Points on a hilly landscape, in no order, each with its height.
A climber steps from a point to the highest of its 2 nearest points, and stops where none of them is higher. Distance is the straight distance between rows; heights are no part of it.
J_279: [ -1 -10 -12  28  -3  -6  -3  11   9   1   0  10  13 -26   4   1  -6   3
 -22  11  17  -2  -8 -12   7  10   2  14 -12  -6 -12 -16  -1  -8   2   5
   1   1  13  -7   1  -3]  height 71.4
J_111: [-16 -15 -19  17  -5 -12  -8   1  -8  -7  14   7  18 -10  -4  21   6  -2
  -5  -3   4 -22 -17  17  -8   9  -9 -15 -17 -22 -21   5  -3  -4   6   6
 -10  -8   4 -10 -17  -4]  height 56.4
J_832: [ 10   6   9  -3  -2   0 -15   9   3   1   4  -4  -3  14 -14   6  -5 -11
  20  -9  -8   7   7 -12 -16   5   3  11   7 -12   4  11  -5  -1   0  12
  -5  10 -10   5   0  -3]  height 32.4
J_723: [ 13   7   6   0  14 -11  -8  17  18   8   7  -2  -3  -1   3 -20 -13  -8
  -7   2   7  24  19 -19  11  -8  14  10   2   6  -4  -6   7   5   3  -2
  12   6   1  11  17  -9]  height 49.6
J_37: [-13  -5   6   5   6  11  10 -12 -21  -2   2   4   2   5   0  11   0   5
   4   2  -8 -16 -11  12  -3 -27  -7 -32  -1 -10 -12   3   5  11   8 -24
  -4  -5   5  -8 -10   5]  height 75.7
J_211: [ 23  17   1 -30  -3  21 -14  -7 -10   0  -7  -9  -7   2   2 -20  -7  -1
  14  -2 -19 -10  18   0  14 -15 -22   9  -2   9  12   6  -5  10   0  -8
  -1   4  -7  19   0  -5]  height 33.3
J_518: [-10  -2  15   3  12   6  11 -12  -9  -6  14   5   0   5   8   4 -11  -2
  18  -5 -10  -9 -12  -1 -16 -21   2 -22   9 -10 -22  16  16  15  32 -15
  -5   9  -1 -10   5  -3]  height 57.4
J_728: [-13   5  -1 -17  25   2   6   0   8  -7 -19 -12  -9  15   5 -14  -4   3
  12 -12   4  -7   9   6  20   0 -15  -1 -12  14  -7   1  12  -3  -6 -10
   9   2  -8  22   4   2]  height 20.6
J_707: [  1   2   8 -20  23   2  -6   1  13  -4   7 -21  -7  11   3 -11  -8 -16
  21 -19 -13  11  12   3   6 -10  -5  -2   6   5 -18  15   5  16  13  -8
  -4  13  -6  10  17 -14]  height 24.4
J_201: [-10   2   4 -18  26   1   2  -2  14  -2 -12 -17  -9  13   5 -14  -4  -4
  14 -13  -3   4   9   2  16  -6 -10  -8  -3  10 -13   8  14   9   5 -16
   6   6  -8  12  16  -6]  height 22.4
J_709: [ -4   1  -2  -4 -16  -1  -3  -2  -6  -4  -1  -2  -5   5  -1  -2  11  -5
   4   0   4  22  -1  -2  -7  11   3  22  -9   6  17 -14  -5  -8 -31  16
   3  -5  -8 -11  -8   6]  height 32.3
J_879: [-13  -8  -5  -1   9 -19  10  -4  15   4  -3 -15 -15  15   0   4  -1  -2
 -11 -17   1   4  -2  15  -5  13  18  -6   3  17   3   0   7  -9  -9   3
   7 -14   2  12   8   3]  height 69.7
J_966: [ 14   6  -2 -15  16  22 -15  12   2  -8  14 -10   1  12  -9 -14  -6 -11
  18  -8 -12  -3  12 -19  20 -13 -19   8   0   6   0 -17  -1  -1   7   2
   9   6   2  19  -3  -7]  height 2.6
J_362: [-10  -3  10   9  10   9   5  -8 -20  -6   9  10   9  -9   0  10  -6   4
   9   7 -11 -17  -8   7 -15 -19   1 -30   3 -25 -14  12   5  10  22 -12
  -8   5   6  -9 -10   6]  height 66.4
J_251: [-27 -17  -6  14  11 -11  10 -11  -6  -3   5  -7   1   9  -1  19   2 -10
  -4 -17   5 -16 -20  15   1  -3   0 -19 -15   1 -22 -12   9  -5  -2  -6
   6 -11   8   3  -8   0]  height 14.1
J_131: [ -4   0  -2 -22   7  12  -2   4   9   6  -6 -19 -17   8  -1 -11   8  -3
  10 -13  -8   0  21   3   6  -5 -13  -1   1  14   3   3  -8   2 -20  -3
   1  -9  -6  15   8   1]  height 40.4
J_539: [  3  -1   6  13  -4  -5  -2   7  10   9  -4   8  -1  -6   3  -2  -1   4
 -15   8   3   3   4  -7  -4  -2  11   3  14   1   6   8  -3   4  14  -9
  -1   2  -1  -5  16  -3]  height 52.6
J_139: [-18 -21 -17  23  -5  -6   9   5  17  10  15   4  12  -3  -2  11   1 -14
 -22   1   7 -13  -1   4  -4  12  13  -6   4   5 -10  -3  -5  -2  -3   1
  -3 -11  10  -6   8  -6]  height 44.5
J_60: [-22 -22  -5  20  15 -13   5  -1  -3   3   6   0   3  -2   2  15  -6  -9
 -13 -12   5 -12 -20   6  -3   9  13  -9 -12  -8 -17  -2   8  -2   7  -5
   7  -7  13   2  -1   3]  height 12.0
J_122: [ -2 -12   5  14  -1   3  -5  14  15   2   2   9   9   7  -4   4 -13 -13
   2  -5   5  -2   5 -15 -17   3  13  -5  14 -14 -18  16  -4   1  28   6
  -8  10   5   2  17 -10]  height 6.4
J_406: [ -1  -5 -13  22 -15   6  -9   9  -3  -1   0  13  18 -33   8   2  -4  16
 -21  20   8  -4 -13  -3   6   8  -6  12 -14 -21 -12  -5  -3  -2   7  -2
  -9   3   9 -11 -12   2]  height 79.8
J_148: [  3   2  -4 -18  20  16   4   9  12   4  10  -6   4   9   2 -14   1   1
   6  -5   8   7  15  -9  23 -13 -10   3 -12  16  -5 -25   2  -2  -9   6
  14  -2   1  18   9   6]  height 48.0
J_895: [ -5   3   3   4  -3 -12  -2 -11  -6   0 -11   9  -7   6  -1   4   0  12
  -3   8  -9  17 -12  13 -11  17  26  -3  14  -9  27  16  -6  -5   3   6
  -8   1   8 -21  -3   5]  height 80.1
J_506: [ -6   0  -2   7 -25  -2  -6   2   0  -9  -1  13 -15   4   7 -13   2  -5
  -4  23   2  25   8 -11 -13  -1  19  15   6   8  12  -6  -4   1 -14  -5
   5   4   1 -27   6  -2]  height 49.9
J_68: [-11 -11 -14  14   3  -6  -3  -1 -23   0   2   6  11 -23   7  12  -4  14
 -17   8   5 -20 -26  19  11   4  -5  -1 -21 -16 -11  -2   5  -8   4  -6
  -3  -6   4  -3 -25   8]  height 55.8
J_191: [ -1  -8  -8  16 -33  -2   2   7   6 -11   1  14  -2  -5   7  -2   1  -6
  -5  22   9  22   3 -13  -4   5   9  15  -6   5   7 -16 -16  -4 -19  15
   2   5  12 -33  -3  -1]  height 42.0
J_951: [  8  13   6 -23 -20  16  -8  -9 -11   9  -9  -7 -13   0   5 -11   7   6
  11   3 -12  14  11   1  -3  -4 -11  15   4   8  24   8  -7   5 -21  -4
  -1  -3 -13   2   0   6]  height 28.2
J_914: [ -2   0  -6   2 -16 -10  20  -6   9   1  -8  -3 -15  -4   7  -9   6  13
 -26  15   4  12   5   7   4  -3  17  11  10  30  14  -3  -4   6 -10  -4
   7 -14   4 -12  11   6]  height 20.3
J_173: [ -9  -9   4   9  17   1  -3   1  -1 -14  10  -4   9  14 -18   8  -1 -11
  24 -17   3 -10 -14 -13   6  -8 -11 -11  -9 -15 -23 -17   7  -1   8  -1
   6   6   2   4  -7  -4]  height 49.8
J_665: [  4   5  10  10  -7  -9  -9   3   3  -1  -9  14  -2   0   0  -1  -5   3
   1   8  -1  14   1  -3 -13   6  21   7  18 -10  11  20  -3   0  12   3
  -8   7   1 -14   5  -2]  height 62.3
J_642: [  9 -10  -6   1  -2  15  19   6   0   2  13   1  16 -12   5  -2   9  -3
 -16   7  16 -14   1 -14  18 -13 -18   5  -7  16 -10 -31  -6   0  -6   6
  10  -1   3   7  -1   5]  height 49.0
J_852: [ -9 -19 -18   6   8  -3  24  -7  -8   1  12  -9  20  -4  -1  12  12  -8
 -11  -1  12 -25  -8  15  16   1 -10   0 -14  26 -15 -17   2  -7 -16   7
   5 -11   2   0  -9   6]  height 51.1
J_604: [ -4  13   4  -9  -9  -9  -3 -10 -14  -2 -14  -1 -21   7   3 -13   4   8
   2   9 -11  27  -7  11 -11  10  13  10   6  12  26   9   2  -2 -14  -5
  -1   2  -4 -15   0   3]  height 50.6
J_950: [-16 -18 -20  23 -19 -10   3   4  20   1   4  11  13  -1  -6  11   2 -10
 -21   3   7  -2   0   9 -10  18  22   1  10   0  -1   7 -11  -8  -1  10
 -10 -12  15 -13   8  -7]  height 39.8
J_640: [ -4   9   3   4 -14 -10  -4  -6 -10  -8 -12  14 -16   3   8 -14   0   8
  -9  21  -7  26  -6   5  -5   5  24  11   6   9  22   0  -2   0  -8  -8
   2   5   3 -28   1   3]  height 59.9
J_428: [  2 -11 -13   0   7 -16   4   1   3  -4   8  -6  13   0  -1   9   9  -4
  -2 -13  15 -11  -9   6  14  16  -8   5 -16   8  -4 -23   2 -18 -20  26
   8 -10  -2  10 -10   1]  height 26.7
J_915: [  5  -4  -7 -15  12  12  13  11  19  12   3 -12  -3   2   9 -17   2   1
  -8  -4   7   6  22  -1  17 -10  -2   0  -4  27   0 -14   0   3 -16  -2
  14  -6   0  11  15   6]  height 50.9
J_357: [-16 -13 -16  21 -22 -12  -1   2  11 -10   0  16  -1   3   0   6  -1  -6
 -18   7   5  10   2   9  -6  15  32  10  11   5   8   0  -8 -10  -8  12
  -4  -6  16 -24   6  -2]  height 34.8
J_694: [ 17  21  14  -6 -12  -7  -3  -7 -14  -6 -14   8  -5  -3   8  -4 -11   8
  15  15  -4  20  -9  -9   0   6   5  31 -18  -7  19 -11   3  -6  -9   2
   5   7  -1  -6 -11   3]  height 58.0
J_623: [  0   3  11   4  14 -24 -11   6   6   1  -6  -6  -9   6  -1  -6  -9  -5
   4 -11   6  18   2  -5  -1  12  19  17  -3  -3   1   4   8  -6  -4   8
  10   4  -6   9   7  -2]  height 47.9
J_193: [-10  -7  14  13  13   3   5  -6  -8 -14  12   0   5  14  -7   8  -8  -8
  26 -15  -4  -9 -15  -7  -9 -18  -5 -14  -3 -15 -28  -2  14   7  18  -9
   1   7  -2  -3   1  -1]  height 50.3
J_332: [ -1  -4   9  -5  10   7   4  -4   4   2   3  -5  -2  11   7  -4   1  -6
   6  -5  -9  -8  -3  -2  -5 -16  -6 -18  11   0  -9  14   9  17  25 -23
  -3   6  -2  -2  18  -5]  height 50.5
J_118: [  1  -3  -7  -5  -6 -11   4  -2   1  -2  -1 -10   1   3  -2   8  14  -3
   1 -10   9   4  -2   7   5  13  -3  15 -10   7  10 -17  -3 -12 -30  27
   4 -13  -5   5 -11   6]  height 29.0
J_214: [  1   3   6  -9  -8  -2   4  -6   7  13   4   0  -8   7   4  -3  11   4
  -5  -2 -11   2   4   6 -18  -4   6 -21  31  -2   9  27  -8  11  14 -12
 -13  -2   0  -3  11  -5]  height 47.3
J_56: [ -5  -7 -11   7 -22  -8  13 -13  -9 -10  -6   4  -1 -10  10   7   5  10
 -21  11  -1   8 -14  20   6  18   8  14  -8  14  22 -14 -12  -6  -9  17
   1  -6  14 -26  -9  13]  height 32.5
J_311: [-10 -16  -9   7   2   4  17  -4 -20  -3   2   5  14 -14   4  10  10   1
 -15  10  11 -29 -15  19  19 -14 -16   0 -15  15 -11 -14  -2  -2  -9  -7
  -2  -8   2   0 -21   7]  height 55.6
J_690: [-14  15  -3 -18   1 -13  18 -17   2   6 -11 -15 -23  14   1   2   8  19
   1 -11 -10  -2  -8  22 -18   9   4 -31  10   8   4  20   4   2   5  -8
  -8  -5   2   8   2  -2]  height 69.0
J_815: [ -2   0  12 -19   7  -9  -5   7  11   1   5 -14 -14  14  -2  -9  -2 -11
  18 -17 -14  15  11   4 -13  -1   6  -1  13  -2  -8  22  -4   8   5  -2
  -5   7  -8  10  18 -11]  height 26.6
J_673: [ -7  -5  -7  11  -2  -4  -3  -2 -14 -14   9  11  14 -12 -11  17   1   1
  10  -9  -2 -17 -14   8 -16   6  -5 -26 -10 -35 -18   5   0  -6  13   7
  -7   4   0  -5 -20  -1]  height 62.5
J_974: [-18   3  -2  -7  21  -5   9 -11  -1 -10 -23 -12 -13  18   1  -2  -5   6
  10 -14   7 -17  -5  14   8   4 -11  -7 -13   8  -5  -4  14 -13   0  -3
  11  -1  -9  25 -10   9]  height 18.6
J_581: [ -9 -12  -9   1   5  11  25  -6   2   3   1 -10   3   5  -2   5  14  -3
 -10  -4   9 -23  -4  12  13  -2  -9  -7  -7  22  -6 -17   3  -1 -16  -4
   8 -14  -5   9  -4   9]  height 47.2
J_499: [-15  14  -1  -9   0  -1  20 -25  -6   2  -1  -7 -14  10  -4   8  13  19
   3 -15 -16 -11  -8  19 -21  -1  -5 -42   9   0  -1   9   3   5   4  -9
  -5  -8   4   3  -4   3]  height 60.8
J_990: [  6  -9 -16   3   1 -12   7   8  -2  -6  15   6  22 -15   2   6  12   2
  -7  -5  20 -11  -9  -8  18  10 -15  12 -16   5 -12 -24  -1 -16 -14  28
   6  -5   5   0 -11  -3]  height 24.9
J_662: [  1   3  15  -4   2  -7  -3   3   8  -1   5  -5  -7  11  -6   3   2  -4
  16 -15  -9  -1   2  -2 -19   3   4  -7   9 -12  -6  12  -4   2  12   4
  -2   5  -7   5   8   0]  height 29.4
J_304: [ -1  -6  -4   9 -28  -6   6  -1  -3  -8  -2   8   4  -5  10   2   9   0
  -7  12   5  13  -8   2   0  10   4  19  -7   6  17 -17 -13  -3 -20  20
   1  -1   5 -28  -7   5]  height 37.2
J_525: [ -3 -14 -10  11  -2  -2  14  12  27  12  15  -1   8   2  -3   1   5 -12
 -19  -1  11  -1  13   2   4   2  15  -3   9  19   0  -9  -3  -1 -15   4
   8 -15   6  -2  15   1]  height 50.2
J_314: [ -1  23   6 -23   7  -3  -2  -5 -11  -3 -24  -7 -17   6   2  -8  -5   5
  17  -2  -4   8   7   6   2   4  -8  20 -11   7  13   6   4  -8 -17  -1
   2   2 -14  18  -4   5]  height 39.4
J_197: [  2  -2  -8  18  -7   0 -13   7  -2 -12   2  10  18 -10  -9  16  -4   0
   7  -8   7  -9 -10  -2 -11  18  -3  -9 -10 -35 -21  17  -4  -6  19  14
 -15  10   5  -7 -11  -5]  height 69.9
J_58: [  1  -9  -9  -7   2   1  17  12  25  15  12  -9  -5   3  -1 -10   5  -4
 -18  -4   6  10  23   4   6  -6  15   1   3  27   3  -8  -3   0 -21   1
   9 -12   3   2  18   7]  height 54.6
J_841: [ -3   8   2 -20 -10 -13   4 -11   1   9   0  -7 -21  10  -1 -10  15  10
   4   0 -12  20  -1  18 -22   4  13 -12  27   2  13  32  -6   6  -3  -9
 -16   0   1  -7   5  -5]  height 54.2
J_18: [ 21  21  11 -23   6   4  -9  -3 -10  -3 -14  -4  -7   5  -2 -10 -11   1
  18   0 -10   1  13  -1  11  -4 -12  19 -10   3   8   4   3   3  -1  -6
   0   8 -13  21  -5  -5]  height 35.9
J_389: [ -9  -1  -1   2  -8   4  10  -9   7  11   5   7   5   0  -2  11   8   9
 -13   7 -10  -8  -3  10 -21   2   9 -22  21 -11   4  19  -8   7  17 -12
 -11 -10   6  -6   7   1]  height 41.7
J_902: [  5  -1  -5   5 -15   9  -1  -8  -8   1  -1  11  15 -18  -5  11  13   9
  -7   8   1 -18  -5   4   3   3 -16  -5   2  -8   9  -6 -10   2  -3   5
  -6 -10  -7  -4 -12  10]  height 32.7
J_422: [  6  -4   4   9   2  10  -4   6   0  11   0  11   7  -9  12  -2  -7  -2
 -21  13  -4  -9   0  -6   0 -15   0  -7  15  -2  -2  13   4  16  28 -22
  -4   7   0  -5  17  -1]  height 46.5
J_765: [  8   1  -6   0 -11   0  -6  -3 -12 -11   3  11  16 -10 -13  11  12   0
   6  -5   5 -19 -11   2   8   4 -22  -6  -7  -6   2 -12 -12  -9  -6  10
  -4  -4 -12   3 -20   1]  height 30.0
J_263: [  6   7   1 -25  26  16 -11   8   4  -6   1 -17  -5  12  -5 -14  -8 -11
  24 -13 -11   9  22  -6  23 -11 -17   8  -6   9  -4  -4  -1   4  -2  -1
   7   5   0  19   7  -8]  height 1.8
J_507: [  2   6  -4 -24 -13   6   2  -4  -6   5  -8 -13 -21  -6   8 -22   5   6
   0   9  -5  26  15   1  -3  -6  -6  22  -3  20  17   3  -6   4 -27  -9
   1  -4 -11  -5  10   3]  height 25.6
J_721: [ -8   5   4  -9  -3 -23   1  -8   0  -1  -6   0 -18  15  -2   1   1   8
  -2  -7  -9  20 -11  15 -26  13  26  -6  21   0  13  24  -2  -5   3   1
  -8  -3   4  -9   4  -1]  height 63.7
J_317: [  6   1  -3  12 -19   6   3   1   5   4  -3   8   5 -17   8   3   4  12
 -20  18   4  -1   2  -3   3  -1  -1  11   7   3  11  -9  -9   6   3   0
  -1  -5   1 -12   7   6]  height 46.0
J_426: [  4  -3   5   3  14  14 -14  17  12  -2  18  -8   6  16 -11   0  -5 -14
  17 -12  -4  -2   9 -24   8  -5  -7  -3   5  -4  -8  -9   2   0  14   7
   8   9   3  11   4  -6]  height 3.6
J_672: [ 28  15  11   2  -6   4 -17   8   2   4   4   2  -1   4   2  -4 -17  -6
   6  11  -5   9  14 -20  -5  -6   0  21   3  -4  10   6   2   9  15   4
  -3  17  -2   3   2 -14]  height 46.6
J_458: [ 16  10   7   3   2   5  -9   7  -8  -4  -2   5   5  -4  -7   1  -3   1
   9  -1   2 -13  -2 -15  14  -2 -14  14  -7  -5  -2 -20  -1  -6   5   3
   4   8  -6  14  -9  -1]  height 60.0
J_844: [  5 -11  -6  -2 -10  14  16  -2 -19  -5   9  10  19 -19   0   0  15  -1
 -14  12  13 -27  -6   0  19 -19 -29   8  -7  13 -10 -24  -6   1  -8   1
   1   0   0   6 -10   8]  height 51.9
J_808: [  4  -8   1  13   2  14 -15  22  16   7  13   3  10  10  -9   3  -9 -16
   4  -6   3  -1   8 -30  -2  -4   2  -4   8  -7 -13   1  -4  -1  18  12
  -1  14   8   4  11 -16]  height 4.7
J_997: [  2   6   3  -7  -8  -4  -3 -10  -9 -10  -6  -1   4   7 -16  10  13   2
  16 -14  -3 -14  -6   8   0   6 -16 -13  -3 -10   2  -5  -8  -8  -6   6
   0  -6 -13   9 -20   7]  height 27.3
J_469: [  2   2   0 -10 -12   0  11  -1   5   5  -9  -9 -15  -1   8 -10   8   7
 -12   6   1  11  10   3   3  -2   2  14   0  21  14  -5  -3   5 -21  -1
   5 -12  -5   0   5   7]  height 23.0
J_992: [ -3   7   7  -9  12 -23  -5   3   6   1 -14 -11 -20   7   3 -15  -4  -3
  -3  -6   0  27   7   6  -1   3  17  12   6  12   3  13   9   0  -8  -3
   3   0 -10   7  12  -6]  height 54.3
J_582: [ -4  -6  -9  12 -17  14  -5  -7   3   8   4  12  15 -11  -3  16  10   2
 -10  10  -4 -15   2   4 -12   4  -6 -16  14 -17   4   8 -12   5   9   0
 -15  -6   2  -9  -4   4]  height 36.5
J_757: [  8  -4  -8  -5   7  18   8  15  14   9  22  -1  16  -3   3  -7   6  -5
  -8   1  13   1   8 -20  21 -11 -16   2  -6  12  -8 -33  -2  -8  -7  14
  12   2   7   8  -1   7]  height 46.7
J_605: [ 22  13   6  -2 -24  14  -8  -2  -4   6  -3   9   6 -12   7  -1  -5   7
  -5  16  -3   1   8 -15   4  -9 -10  12   6  -5  19  -4  -6   7   8   3
  -3   1   1  -6   0   2]  height 40.9
J_281: [ 15  15  12  -3   9   5   1 -12 -12   5  -7   4   0 -11   0   4  -1  13
   0  13  -9 -10  -4   0  -2   1  -1 -18  12 -12   9  16   7   9  18 -10
  -4   0  -2   1  -3   5]  height 40.1
J_497: [  4  -8  -6  20   3 -10   1  15  20   7   5   8   7 -16   5  -5 -10   2
 -23   8  22   6   3 -17  11   1  15   7  -3   4  -8 -20   3  -5   0   7
  12   2  14  -3   8   1]  height 64.2
J_979: [  1   0   5   4  17   2  -6   4  -4  -8   0  -1   9   5 -11   2  -1  -6
  13  -7  10 -14  -8 -12  19  -2 -10   2  -9  -3 -13 -23   7  -8   2  -2
  11   4  -3  17  -8   3]  height 55.0
J_987: [ -7  -6  -3  -7   3  12   9   1   8  -2  -1 -13  -5  14  -5   1  11  -3
   6 -11   1 -15   6   6  11  -5 -15 -11   0  13  -5 -13  -4   2 -12  -7
   4 -12  -9  10   3   7]  height 43.7
J_834: [-27  -8  -6   0  15  -1  15 -15  -4  -8 -11 -11  -9  22   2  10  -4  -1
   2 -15   5 -17 -15  15   2  -1  -7 -18 -15  12 -13  -9  17  -7  -5 -12
  11  -8   0  13 -10   7]  height 16.5
J_375: [ 10   2  13 -10  11  -3   3  -2  10   5   1  -6  -7   3  11 -13  -2  -9
  -6  -4  -5   2   0   4   3  -8   6  -7  17   4  -6  23   5  17  28 -18
  -4  13 -11   3  17 -10]  height 45.8
J_862: [ 26  19   3 -30 -13  19 -16 -13 -17   7  -5  -8 -10  -3   5 -17  -3   2
  14   2 -20   8  16   1  -2  -9 -13  12   6   2  22  17  -2  15  -9  -8
  -5   6 -11   6  -1  -7]  height 31.0
J_710: [-17 -22   0  24   2   3  -2  13   9   2   8  12  17  -1  -5  12  -8 -13
  -4  -5   7 -12  -5 -12 -15   1   8 -10   2 -20 -28  12  -4   1  22  -6
  -8   9  14  -2  11  -8]  height 8.2
J_40: [ -9  -2  -5 -16  16 -15   3   8  16   9  -9 -14 -18   7   0 -10   1  -4
  -4 -12   3  18  16  14   2   3  13   1   0  21   3   8   4  -5 -24  -1
   7 -12  -2  11  12   0]  height 61.1
J_929: [-19   5   0  -7  14   3  23 -18 -17   5  -7  -1 -10  10   4   9   2  15
  -3   0  -5 -16 -16  15  -8 -15  -4 -35   0   4  -7  10  12   9   9 -24
  -2  -6   3   0  -9   2]  height 66.6
J_405: [ 22  19   7 -11 -13  17  -6 -13 -10   9  -4   7   1  -8   5  -3   3  12
   1  12 -12  -5  11  -4   2  -5  -8  -7  18  -6  25  13  -1  11   4  -4
  -5  -3  -3  -1  -2   5]  height 36.6
J_738: [  5   5   3  -9  -3   7 -16  13  -2   6   5 -10  -7   7 -11  -1   2 -10
  16  -8  -5  16  13 -11  -8   4  -5  17  -1  -4  11  -2  -7  -4 -20   9
   0  -1 -12   5  -1  -2]  height 35.5
J_514: [ 17  13  19  -3  12   3   1 -14 -12  -6  -1   8   6 -14  -6   8  -9  13
  12  17 -11  -3  -1  -5 -13  13   8 -14  14 -24  11  24   9   8  22   6
  -9   7   0  -5  -9   0]  height 46.2
J_519: [ 21   8  10   2   7  16  -6  -2 -14   6  -2   9  10 -13  11  -7  -9   2
  -8  18  -4 -16   0 -10   9 -15 -11  -4   2  -1   1   0  10  13  26 -20
   1   9   0   2   3  -2]  height 42.2
J_113: [  6  -1   1   8   1 -21  -2   8  18   2   2   6  -4  -3   6 -14  -9  -1
 -17  10  14  21  13 -11   7  -4  26  12   4   9   3  -8   7   1  -5   0
  13  -4   4  -1  14  -2]  height 55.9
J_736: [  6  -4 -12  14 -18  16 -16   7  -8   1   4  15  27 -31  -3   7   1  10
 -10  20   3 -15  -5  -2   5   6 -19  -4 -10 -24  -8   6  -3   0   6   5
 -16   2   0 -11 -16  -1]  height 89.3
J_255: [-21 -15   1  25   9  -8  -1   9  -4   3   6   8   9  -5   5  13  -9  -2
 -11  -3   2 -12 -17   1 -11  -1  11 -11  -8 -21 -22   8   3   3  19 -13
  -3   3   9  -3   0   3]  height 10.0
J_568: [  2  -2   9  -4  10  18   0 -12 -16  -3  -5   4  -1   5  -1  -2  -2   3
  10   4  -3 -18  -6   4   8 -23 -16 -21   3  -2  -2   2   8   8  14 -27
   0   1  -2   1  -8   5]  height 67.5
J_897: [  8  -4 -12   8  -3  -8   3  13  10   2  12   2  12 -12   2   0   6  -1
  -6  -1  21   9  -2 -17  11   7  -1  15 -13   0  -4 -26  -5 -14 -15  30
   7  -1   8  -6  -8  -4]  height 23.2
J_638: [ 24  20  12  -2  -8   0  -7   0  -7  -5  -7   7   2  -6  -1   0 -10   5
  14   6  -1   5  -4 -17   9   3  -5  29 -14 -11  10 -19  -2  -8  -4  10
   3   7  -4   8 -10  -2]  height 66.8
J_253: [  1 -10 -16  13  -8 -18  -7   4   4  -6   6   2   4  -3   5   2   3  -3
  -2  -3  17  23  -5  -5   7  19   8  20 -17  -3   8 -18   0 -21 -25  31
   5  -2  10 -15  -8  -4]  height 21.0
J_390: [ 20   9  10   9 -11   3 -15   7   1   0  -5  14   3  -3  -2  -1 -16   1
   2  18  -1  15  10 -15 -10   2  12  17   8 -10  10  14   0   2  15   5
 -10  17   2 -12   6  -8]  height 52.9
J_372: [  9  10  12   1   3 -17  -9  -3  -5  -2 -13   2 -12   1   3  -6  -9   3
   8   5   0  24  -6  -5   0  10  18  25  -8  -1  14   0   8  -8  -2   3
   7   7  -5  -6   2  -2]  height 49.1
J_266: [  4   8   9   1  -2   1  -4  -4  -3  -3  -2   1   1   4 -10  12   5   0
  12 -11  -5 -16  -5  -1 -10   4  -3 -15   5 -17   0   4  -3   0   6   1
   1  -1  -9   5  -9   7]  height 26.2
J_88: [ 10   7   6  11  -6  12 -10   0  -2  -6  -5  17  15 -15  -8  10  -9  10
   8  16  -6   0   2  -6 -14  14   7  -7   8 -33   6  24  -1   1  19  11
 -18  12   7 -13  -6   1]  height 55.1
J_150: [  9  -1   0  16  -3  14 -16   8   0   0   3  13  18 -14  -8  11  -7   1
   3   5   1 -12  -1 -12 -11   4  -2  -8   2 -27 -13  11  -6   0  22   4
 -15  15   5  -6  -4  -2]  height 62.8
J_774: [ 19  13  11  -8  10  -1 -13  11   3   4   4  -8  -8   3   2 -14 -10 -12
   4   4  -7  17  19 -15   4  -8   3  22   2   3   2   4   2   7   7  -1
   2  12  -8  10  10 -16]  height 44.6
J_523: [-19   2  -1  -5   4 -20  13 -11  10   1  -6 -15 -19  17  -1   8   2   4
  -5 -21  -9  -1 -11  20 -22  10  12 -18   5   8  -3   9   5  -7   4   1
   1  -9   4   8   8  -2]  height 81.3
J_290: [ -1   6   0 -21  11   4 -11  12  -1   8  -1 -17 -14   4  -8  -9   3 -11
  15 -10  -8  19  21   0  -3  -2  -9  12  -5   8   9   6  -7   0 -27   0
   3  -3  -9  10   8  -3]  height 38.0
J_853: [ -5  -9   0  11   5   1  -2  -3 -22  -5  -2   9  12 -12  -4  12   2   2
  -2   1   6 -25 -20  11  11  -9 -12 -11 -12  -8 -13 -11   1  -5   2 -11
  -3  -3  -2   0 -24   5]  height 61.0
J_198: [-13  11  -1 -19  -1  -7  -5  -8  -9  -1 -20 -13 -26   7  -1  -7   2   5
   9  -4  -4  22  -1  15 -12  12   2  13  -1  12  19  15   5  -8 -25  -4
  -1  -1  -9   4  -4   5]  height 44.1

Call two points neighbours if one is among the 2 nearest of the other. Go from one point of each pair to the other, from neighbour to neighbour, staying as high as possible. Name the lowest point that can't be avoided.
J_58 and J_311 | J_757
J_853 and J_640 | J_357
J_895 and J_736 | J_774
J_853 and J_197 | J_68
J_37 and J_638 | J_173
J_523 and J_37 | J_499

For each start below, name the point where the climber stops.
J_774 | J_736
J_765 | J_895
J_507 | J_640
J_990 | J_640
